Points, in no order, along strands that fork, close into loops and pass close to each other.
Points whose rows are less than 48.5 apart are linked; no others are. Some points are linked to none.
Q_394: [  5   4   0 -18 -19  -7   1   4  30   6  -8  12  10  -8   2  12   0 -19
  13   4  -9]
Q_143: [  0  -3   6 -17   9  -9  16 -11   4  20  14   2   2  -4  -2  -3  -1  20
   7   0   9]
Q_532: [  4  26   7   5  17  12   7   2 -23  -1   4  13 -11   7 -15   6   1  20
  -1  15  -7]
Q_539: [ -9  19 -26  11 -10  -9  -5   2   6 -19 -15  -6   6   6 -10  -7  17 -15
  -6 -11 -24]
Q_498: [ 23  14   7  -4  25  -3   1   0 -28  -2  -3   2 -19 -16   6 -11  -3   3
  -8  -4   6]
Q_326: [  4   1   2 -15  -9 -17   2  -6  17  12 -14 -14   2 -13   8  -4  22 -21
 -15   8  -5]
Q_423: [  2 -12  -8   2  -1  -1 -13  11  23   0  14 -13  12   2   8   9 -11 -16
  -7  13   2]
Q_562: [ 15   0  -8   2   9  11 -11 -11 -22  -5   7   1  -9   9   4 -19  18  20
  13   0 -11]
Q_985: [ -2   5   3   0  14   6  -4  -5  -6   6   4  -2   2   2   8 -10  -7  -5
   1 -13 -14]
Q_588: [  1 -10  -7   1  -8 -15   6  -3 -23   1   0 -23  12   2  -7  -8   0  -6
  10 -15  -2]
Q_597: [-20   9  -2 -20 -20  -5  13  14  15  -1  -9  -5   5  10  -5  -4 -10  10
 -12   9  -8]
Q_665: [-25   2   0  11  -9 -18 -10   0 -10  13  -2  10  -1  -8  16   5  -5   3
  -4   4 -16]
Q_482: [ 25 -19   5  20   0  10 -16 -21 -15  -8  28  15 -15  -4   8 -13  -4  19
   0   3  11]
Q_853: [-11 -27  -3   3   5  -8   1 -17   9  23  -6   4  17   1  10   6   6  -7
  21   4   3]
Q_236: [ 12   2   2  -8  -8 -12   7  -5   2   9  12 -10   4   1   0 -15  -9  -9
  -6  27  -1]
Q_729: [ -9  -9   7  -5 -11 -10  22  18   8   2 -21  -2  10  -6  -8   9  -6  -2
  -3 -24 -23]
Q_834: [-12   6 -12 -18 -20  -8   9  31  17 -11 -21  -1  11   2  -4  14 -20   4
 -15   2  -2]
Q_381: [  1  -8   3   0  -6  -6  -8  -2   1  21  -4 -28   6  -9   7   9  -4 -33
  18   3   5]
Q_914: [-17  -2  13 -15   5 -12   7  -1  11   4   8  -1  15  -7  -7   0   7   4
   9  -8   8]
Q_268: [ -7  -2   1 -24   1 -16   5  30  12 -16 -11  -3  11   3 -13  28 -10   0
   3   9   4]
Q_911: [  2  13  11   4  15   1  18 -11 -26  -5   0  16  -9  15  -5   7  -2  15
   7  -4   8]
Q_257: [ 31 -20 -12  24  -3  -7   4 -18 -26   1  12  14 -14  -9  -2  -8  -1  13
   0  11  17]
Q_178: [ 14  -4  14  -1  24   6   4 -10 -27  -6   8  20  -5  15   3  -1 -11  16
  -2   7  31]
Q_165: [ 16 -17  25  20   9  -8  -9 -18  -6  -7  19  11  -5  -3   8 -14  -4   9
 -18   0   9]
Q_527: [-10   0 -11   0  -6   2  19  16  20  -1 -10  -2  16  10 -10   1   4  -9
   0 -20 -35]
Q_149: [-24  -1  -5  -5  -9 -17   6   7  -7  10   5  12   2   0   8  -1  -8  10
 -11 -16 -29]
Q_790: [-28 -10  11  12   0 -16 -12 -10  -7  -1  10   3   3   7  15   7  -9 -15
   7  12  -4]
Q_987: [ -9 -15   9   5 -14 -16   2   8  11 -16 -16  -9  18 -12   7  -1   1 -16
   2   8  -4]
Q_370: [  1  -7  21   7 -13 -14  13 -26  -4  13  12  -7  -4 -14  -2  -5   9 -11
  -2  -3   2]
Q_37: [ 20   7 -12   1  11   1  15  -8 -13 -16  12   0   7  18  -8 -16  -2  13
   2  16  15]
Q_352: [ 18  -8  -7   5  10  -3 -10 -19  -5   0   2   8   8  -2   4 -17  19   0
  27  -2  -5]
Q_200: [  9 -13  14   9   9  29   7 -14 -20  -2   7   7 -25 -16   3  -3   8  18
   3  15  33]
Q_760: [-27 -23   7   9  10  -5 -20 -11   0   8  -4  12   7  -4   4   5   0 -17
  22  20   0]
Q_966: [  4   7  14  -1 -23 -14  -3  -9   6  15  -8 -22   9 -11  -3  -4  15  -6
  -9  -5   3]
Q_817: [  3  14  -7  -1  15  13  -7  10 -12  -7   6  -9  -6  -1  -9 -23  10  12
   9  -3 -17]
Q_69: [-23  24 -17   4   6 -11  16   1   2  -9   5   1   6   8 -17  -7   1   7
 -17 -17  -4]
Q_703: [ -2 -13 -10   7  -1  -8   4 -19   4  12   2   4  14  23   5  -4   4  -5
   9  10   7]
Q_203: [ 11  12 -12  18 -11  35  15   8 -13  -3  17  -4 -27   5   8   0   3  21
  -8 -17  -5]
Q_536: [ 14 -14   4  23   3  -9  12 -24 -24  21   8   6  -4  -6  -8   6  -6   6
  -2  15   8]
Q_734: [-12   1   4 -17   2 -11   8   8   2   3  -1 -23  11   9   3 -10  -9  -3
  -7  19  -4]
Q_797: [ 23   2  23  22  11  26  -2 -14 -18   2   9   3 -20  -4   5  -4   5  -7
  -1  24  20]
Q_42: [ -9 -14  -1 -13  -2 -10 -27  21  14 -10  -4 -11   1   2  10  12 -11 -13
 -19   4   5]
Q_630: [ -9   1   1  -1 -18   1  -2   3  18   8   0  10  23  -3   3  10 -14 -17
  30  12  -2]
Q_788: [  6  10 -22  14   0  19  10   0 -23   7  22   6 -12   2  20   3  -3  17
   2  -2   9]
Q_623: [  1 -15   2  17  10  12 -13 -33   1  19   3   7   1  -3  -5 -15  -3  -2
  11  29  25]
Q_563: [ -6  13  -5  16  -2   4  -6  18   2   5  -2 -26  13 -13 -15   4   1  -6
   0 -24  -5]
Q_808: [  2   1  -1  -9  14   6  -1 -17   1  14  23  18  -8  -5   3  -6   4  14
   7  -9  19]
Q_768: [ 18 -12   3   8  11  31   5   9 -15   1   5  29 -29 -15  16   3  11  10
  15  12  21]
Q_805: [  0  16 -11   1   6  24  10   2  -8  -2  21  -8 -23  12 -10   1   6  11
 -15 -23  -6]
Q_133: [  8  16 -26   0   3   1  -7   2   5   9   4 -14 -13   9 -17  -1   7   6
 -15 -24 -15]
Q_846: [  7   7 -16  17  -1  21   9  -8 -14  -8   7  17  -5  11  30 -18  -4  10
  -2   4  14]
Q_560: [  7 -15 -14  26  11  23   8 -14 -26  10  14  10 -20   2  14   9  -3   0
  10   9  18]
Q_681: [ -4   6  -5 -20 -20 -13  14   5  16  -3 -19   5   5 -16   7   7  22 -21
   1  -1 -14]
Q_431: [  2 -12  -8  17  -1   9  -4 -21 -15   6  24 -14 -11  -3  12  -5   2 -11
   3  10  18]
Q_554: [ -6  -9 -10  -6   7   5  14 -26 -11  11   8  13   5  25  14 -14   3  13
  10  13  17]
Q_251: [  2  -7  -9 -20 -14  25  -9  22  23 -31 -36   3   3   1   2  30   9   2
   5  -9  -7]
Q_474: [ -6  -6  24 -15 -25  10  11  18  17 -18 -17  -6  -6   2  12  32  -8  -9
 -20  -3 -11]
Q_6: [  9  -7 -12  -8 -22  13 -12  28  31 -19 -27   1  18  -8   3   7   5  -2
  12  -9 -11]
Q_380: [-20  13  -5   5  -9 -14   9   6   7 -26 -14 -13   8   1 -18  -5  12  -9
 -26  -8  -6]
Q_305: [-11  12  -8   3   2   4 -10  10  28  13 -22   4 -14  12 -27 -16  -6  12
 -15  -7 -28]
Q_731: [ -5  12  25  11  -4 -14 -17   0  -6 -15   2   4  11  -1 -11  -9  -6   2
  -1   4 -16]
Q_254: [ 27   7   8  -3  13  31  -4  10 -15   7   4  19 -32 -11  11   2  11  20
  13  -4   6]
Q_154: [ -6   9   0 -20 -20   5  -8  14  21 -18 -37  -5  -2   1 -11  28  11  -7
   6 -22  -1]
Q_176: [ 25  17   5  -1  26  18  -3   3 -20   0  -7  13 -32  -2   0 -10  14  12
  -1 -13  -2]
Q_894: [  4 -19   0   2  21   9 -12 -31  -5  18  10  16  -2 -15  12 -14  -4   1
  17   7  22]
Q_406: [-13 -12   3 -20   0 -18   7   8   8   3 -10   5  28   0  -1  16  -4   2
  10   2  10]
Q_504: [-17 -14   7 -11 -11  -4   2  24  16 -26  -4  -5   5  -9  15  28  -9 -18
 -22   2   0]
Q_239: [ -4 -11  34   6   4 -23 -14  -2   4  -8  19   3   4  -7   0  -4  -4   3
 -16  -5  -3]
Q_456: [-18  10  -4 -17 -11   1  -6  19  29  11 -22 -14  -8   4 -10  -2  -1  10
 -26   2 -24]
Q_859: [ -8 -21  10   8  -1 -24   3 -28  -9  13   4   5   4 -17  -9   0  -5 -11
  -1  16  13]
Q_956: [  1  17 -14  -4   3  -6   7   7   1 -15   8  -3   9  14 -14  -8  -4  21
 -13  -3   6]
Q_112: [ -7   6   2   2  -1  -7  -9  15   0   1   2 -19   5 -17  -6  17  -1 -28
   9  -3  -9]
Q_362: [-12  -7  10 -11  -1 -17 -22  -1   9  -7  14  -3  -5  12   3   1  -9   2
 -21  -3  -3]
Q_430: [-13 -19  21 -15 -23   7  20  24  13 -17 -23  -2  10  -2   4  19  -5   8
  -3 -10 -21]
Q_585: [ -4  -3  -9 -11  -2 -26  -2   7  -4   0 -17 -16  14  11  -5   6   6 -18
  11 -25   6]
Q_837: [ -7  28  18  10  12  -7  -4   2  -6   5   8  13   5  -1 -22   6  -8  18
   4   8 -13]
Q_700: [-11   8   2 -20  -4  -6  -2   7  13  -6 -25 -20   6  10  -6   6   3 -19
   4 -16  -1]
Q_863: [ 18  21 -11  -8  20  29   6   9  -1 -14  -8  18 -34  -1  -3 -12   5  13
 -10 -26   5]
Q_140: [ 11   7  13   6  18  10  -9 -21  -7  21   3  -3  -7   2   2 -11   8  -4
   7  32  13]
Q_901: [ 11  31 -17  11   5   3  -7   0   0  11  -3  -6   0  -7 -17   8   3 -10
   4 -25  -4]
Q_240: [  1  -8  -2   4  13   5 -13   0 -11   7  25 -12 -10   2  13  -4  -7  -5
   7   0   1]
Q_458: [ 18  -7   3  -4   1 -11   6 -14 -10  -2   3  -5   9   3  -5 -21  -9   8
  -5  21  23]
Q_44: [  5   6 -17  -7 -14  12  -5  23  40 -12 -15  -8  21  12  -8  -1  -8 -12
   4 -11  -9]
Q_505: [  1  17 -16   4  -5   4 -15  17  23  -7   7  -4  14   7  -2   8 -14 -12
   1   3 -12]

How many points has the smallest loop of links through each point below? Write 0 if it is on no loop.
Q_859: 0
Q_240: 0
Q_236: 0

A piece is all that can be reached along the links. How many separate loops has the piece of each point below (a circle has one, a figure eight two, a Y none), and how many tips (points with one link)?
Q_846: loops 0, tips 3
Q_430: loops 0, tips 4
Q_456: loops 0, tips 4
Q_554: loops 0, tips 2

A fork is a point with three links, a tip a point with one. Leave the first point through the second and follow the links. Name the first fork or tip that comes.
Q_630 / Q_394: Q_239
Q_268 / Q_406: Q_176
Q_623 / Q_894: Q_597
Q_588 / Q_585: Q_42
Q_482 / Q_257: Q_630
Q_423 / Q_505: Q_588
